Points on a hilly landscape, in no order, each with its height.
A climber steps from a point to whichever of its 5 nearest points has the largest rise for the distance, and stops where none of them is higher. Distance is the straight distance between rows; heights are no part of it.
pubi (h 475): [177  98 124  84 107  89 111 119 151 109 143  98 104 169 203 101  82 112
 134 157 125 129  93 160]
kur (h 427): [133 142 106 124 134  72 112 142 126  80 110 146 101 113 165 145 145 147
 122 102 117 131 141 120]
tutat (h 575): [103 131 186 176 134 175 146 116 106 153 148 101 138 169  69  90  98 128
 168 119 135 154 109 147]
nin (h 661): [ 79 122 200 178 137 184 133  80 111 148 139 107 147 185  75  61  90 107
 164 131 114 167  95 126]
murem (h 403): [103 130 107 189 101 214  98 119  94 134 150 130 165  87  73 170 125 134
 128  56 148 131 134 125]
Zop (h 310): [152 113 144  99 136 125 131 127 142 118 130  99 118 185 205 103  92 101
 131 140 142 127 120 165]
fole (h 379): [105 108 128 173 103 203 122 122 110 146 129 156 158  81  80 153 135 137
 144  82 140 125 133 129]
Sudu (h 315): [139 184  89 102 147  58 119 158 125 105 126 142 102  81 109 168 153 120
  69 136  99  99 123 101]
Buse (h 591): [ 92 102 203 154 150 165 137  82 136 151 148 105 148 192  81  75  98 100
 181 166 128 178  83 130]
fefaf (h 455): [ 90 137  77 142 130 123 149 107 142 124  93 147 143  49  98 166 180 166
  90 138 130 112 179  60]
penol (h 461): [ 90 112  96 188 108 211 110 101 113 129 148 132 166  60  62 178 145 126
 135  75 137 125 130 115]
Vomo (h 246): [101 158  62 115 149  91 138 121 133 104 120 152 127  72  86 155 185 152
  63 141 141 115 185  70]
kef (h 381): [130 112 178 122 118 157 141 126 126 159 122 118 154 184 154 105 131 124
 157 127 157 123 148 155]
rerop (h 411): [152  95 175  75 124 130 122 129 148 128 137  75 123 189 203 100  82 102
 139 176 174 154 117 176]
Mepo (h 469): [176 132  90 109 115  55 108 145 136  99 123 134  96 113 160 128 109 122
 120 132  94 118  96 133]
besup (h 501): [ 80 139  56 144 145 143 158 100 138 134 108 147 160  61  86 149 175 168
 102 127 134 109 181  58]
Gerip (h 554): [ 93 113 109 147 121 155 131 124 148 138 110 171 134  85 120 157 162 167
 144 103 142 119 149 116]
nik (h 482): [175 118 109 112 128  85 105 148 132 105 126 139 106 137 184 112 109 134
 125 140 107 121 102 138]
Gifep (h 259): [107 154  83 116 137  89 143 131 127  99 110 156 121  87 109 163 165 162
  81 138 135 110 167  73]
tib (h 543): [ 88 132 179 182 132 188 129 114  92 156 159 104 130 150  60  97  96 128
 144  98 111 156 127 125]
Pur (h 430): [121 115 182 156 128 184 144 138 128 159 126 125 138 147 127 107 123 141
 162 110 146 127 137 164]
Lagi (h 448): [ 96 104  92 167 106 201 108 107 118 147 131 162 162  56  87 173 147 130
 135  78 142 120 141 115]
nufaz (h 473): [108 114 167 164 107 187 140 133 105 167 138 130 156 122  88 110 109 127
 166  87 134 139 113 146]
bim (h 496): [ 91 128 171 172 134 208 122 103  85 145 159 101 141 135  58 117  93 126
 150  71 121 160 124 126]
Mam (h 619): [ 99 113 204 165 144 176 141  91 116 150 146  97 147 183  87  71  84 121
 171 139 136 176  92 131]
Luv (h 593): [180  98 139  75 123 104 110 129 151 127 139  80 109 177 198 104  78  98
 125 191 144 150 109 169]
Nilat (h 316): [137 113 141 118 117 130 121 152 109 112 123 137 114 149 195 116 124 142
 153 107 149 126 141 143]
mari (h 296): [152 166  58  77 157  81 137 166 145 140 167 118 108  58  90 168 195 103
  56 141  95  87 133 150]
peled (h 359): [ 93 154  58 124 146 100 150 116 132 108 101 138 132  82  90 164 182 158
  74 130 139 108 181  65]
timi (h 447): [183 116 126 105 108  71 109 133 147 128 127 120  93 160 185 106  90 130
 131 162  99 113  91 164]
puvot (h 481): [197 100 109  78 118  73 108 127 157 115 130 114 107 153 173  99  86 118
 124 158  90 135 102 150]
kobog (h 262): [130 112 174 124 119 143 136 150 119 146 132 120 148 183 172 108 101 123
 154 125 159 124 147 159]
Nat (h 570): [181 119 106  94 120  71 100 139 129 102 124 128 105 140 178 107 117 122
 106 139 101 123 101 137]
lav (h 639): [100 111  96 154 136 175 136 109 140 131 107 171 139  57 111 160 161 154
 132 107 138 112 160  81]
desaz (h 426): [ 90 131  84 139 135 114 137 114 148 112  87 158 139  67 114 160 178 169
 101 127 119 115 175  64]
ribuz (h 130): [117 167  58 111 149  85 136 126 134  97 114 147 123  90  97 179 164 125
  58 126 134 110 159  82]
pebop (h 235): [143 114 137 112 125 127 135 146 121 106 104 129 126 169 195 118 120 137
 133 131 149 134 140 167]
danal (h 51): [144 175  52  93 139  84 153 151 135 114 137 121 110  80  77 186 180 118
  39 152 121 104 170 102]
lepi (h 400): [140 128 108 121 126 107 118 133 125  80 104 137 102 141 183 133 130 143
 122 114 132 127 133 130]
Begu (h 567): [169 107 129  97 126 110 119 122 141 115 122 120 114 175 197 107  95 112
 113 148 134 125 122 164]
Teli (h 460): [131 129 111 133 131 110 121 146 128 107  96 164 118 119 163 142 144 157
 123 106 133 125 151 108]
tonu (h 602): [ 97 124 201 152 141 162 143 117 129 166 142 103 144 190  83  82 105 116
 158 131 131 162 105 143]
gol (h 502): [ 99 118  75 173 105 218 124  76 113 129 139 136 163  66  76 193 153 115
 125  95 135 109 145  90]
Ros (h 374): [132 174  92 116 129  72 121 146 127  92 109 151 102  91 141 156 159 138
  91 129 112 125 127  89]
Ruvev (h 493): [203  89 124  86 108  78 109 130 159 115 137 105 112 177 186  96  84 114
 124 187 104 126  75 151]
Limod (h 404): [ 82 127 157 171 122 199 121 116  80 147 146 108 143 109  66 136 103 117
 144  64 146 159 126 145]
rifem (h 470): [106 111 126 142 111 154 129 145 125 119 111 149 134 112 154 125 140 146
 142 100 154 118 147 137]
Ligo (h 383): [164 162  97 104 134  48 113 153 139 112 144 135 101 104 143 140 137 111
 113 129  71 108  99 125]
kapi (h 362): [106 146  81 137 134 103 118 121 141 102 100 159 125  99 135 151 170 155
 100 127 138 115 164  81]
nelil (h 506): [182  74 134  77 117  90 103 131 157 120 159  94 104 177 179 112  78 109
 132 219 114 136  78 178]
fuman (h 409): [129 114 140 136 112 130 136 136 125 119 107 157 113 144 166 119 131 148
 152 105 155 114 147 138]
Vefam (h 441): [141 123 118 135 125 115  99 134 123 103  92 157 118 132 169 138 134 146
 140 110 137 128 149 114]
kene (h 557): [122 117 199 141 132 163 149 122 116 157 146 105 148 185 102 104 117 118
 170 133 135 144 119 156]
feniz (h 184): [132 189  72  91 161  65 137 148 133  99 124 131 112  76  99 172 159 108
  59 127 123 115 140  93]
Rina (h 401): [131 114 187  95 143 136 137 134 142 146 138  90 143 192 186  99 110 107
 150 162 168 143 139 162]
dekep (h 378): [109 120 155 160 109 191 131 149 112 150 120 144 147 102 116 147 143 140
 161  85 142 123 136 146]
Numo (h 478): [176 141 109 109 139  79  98 139 124  96 117 143  95 147 168 118 117 124
 123 127 106 128 105 140]
Mudo (h 333): [128 111 159 133 112 147 148 157 126 140 112 135 143 154 152 116 126 140
 168 115 151 118 153 153]
bimo (h 305): [167 171  81  79 154  63 143 175 134 139 153 122 107  55 103 157 166 107
  73 165 101  80 118 128]
pufig (h 385): [164 157  81 119 126  65 120 151 139  93 107 147  98 107 163 145 129 127
  95 130 107 127 104 100]
rogu (h 321): [153 108 122 113 126 108 106 131 123 111 122 135 108 155 206 112 111 130
 135 137 133 131 126 151]
vuso (h 539): [105 123 193 164 119 177 143 125 110 159 134 111 149 149  84  98  96 123
 175 100 132 146 126 147]
dal (h 396): [125 126 161 169 108 173 145 146 106 152 124 137 147 134 112 117 122 151
 165 100 130 118 140 150]
Vidud (h 498): [109 126 105 142 116 142 131 126 124 128  90 163 127 111 141 151 142 162
 132 118 142 126 144 111]
Fude (h 550): [112 121 221 131 139 152 148 104 135 157 123  98 163 219 112  91 122 108
 169 166 145 163  97 143]
Togof (h 556): [ 87 109  60 156 110 179 127  84 136 131 122 155 163  47  77 174 170 158
 116 109 124 105 159  65]
sor (h 574): [ 72 102 193 172 142 182 108  63 122 124 155 113 128 199  95  70  99  99
 160 156 120 184  80  96]
Tibaf (h 352): [156 172  88 105 134  50 106 142 131 106 123 144 100  85 135 136 139 110
  94 141  96 113 113 109]
Tutal (h 601): [113 111 200 141 140 159 160  91 130 168 137 103 157 195 102  76 111 113
 178 149 145 149 103 145]
tize (h 402): [124 122 179 114 131 152 154 119 141 159 139 105 146 193 148 111 108 123
 162 146 170 147 130 165]
roz (h 658): [117 115 209 100 145 133 157 138 147 153 135  84 139 198 166  94 112 101
 157 171 168 153 129 151]
Vekov (h 335): [166 178  78  86 136  48 126 154 132 117 134 135 110  77 127 159 165 102
  95 132  81 106 106 123]
bizuf (h 428): [ 99 110 139 161  93 190 125 134 126 153 122 165 151  80 106 156 138 138
 158  81 130 113 148 135]
fiv (h 595): [ 87 128 191 167 129 192 127  94  97 139 164  92 136 169  79  91  85 131
 155 113 109 173 114 128]
vobal (h 508): [112 117 197 145 131 159 160 127 118 160 134 115 147 187 120  91 110 127
 173 127 142 136 138 171]
regu (h 285): [160 185  73  87 149  59 130 173 140 127 146 128 102  72  93 179 155 104
  61 145 106  95 131 123]
dozos (h 429): [181 128 101  91 125  52 104 141 145 125 125 128  94 126 156 109 110 123
 122 166  70 107  80 134]
vitum (h 314): [167 172  85  74 149  50 119 170 127 145 161 124  95  74  94 148 165 101
  86 154  86  98 109 130]

For each start below, name the point where the climber stops.
Sudu: lav
kobog: nin
dekep: nin
fole: lav
vitum: Nat
mari: Nat

Call two points neighbours if one is among the 5 nearest of the other. Go from one point of each pair to the other, from neighbour to neighbour, staying as high as possible. Name the lowest point that can't be avoided.
Nat / nin: rerop
roz / nin: Fude
roz / lav: murem
Luv / Nat: puvot
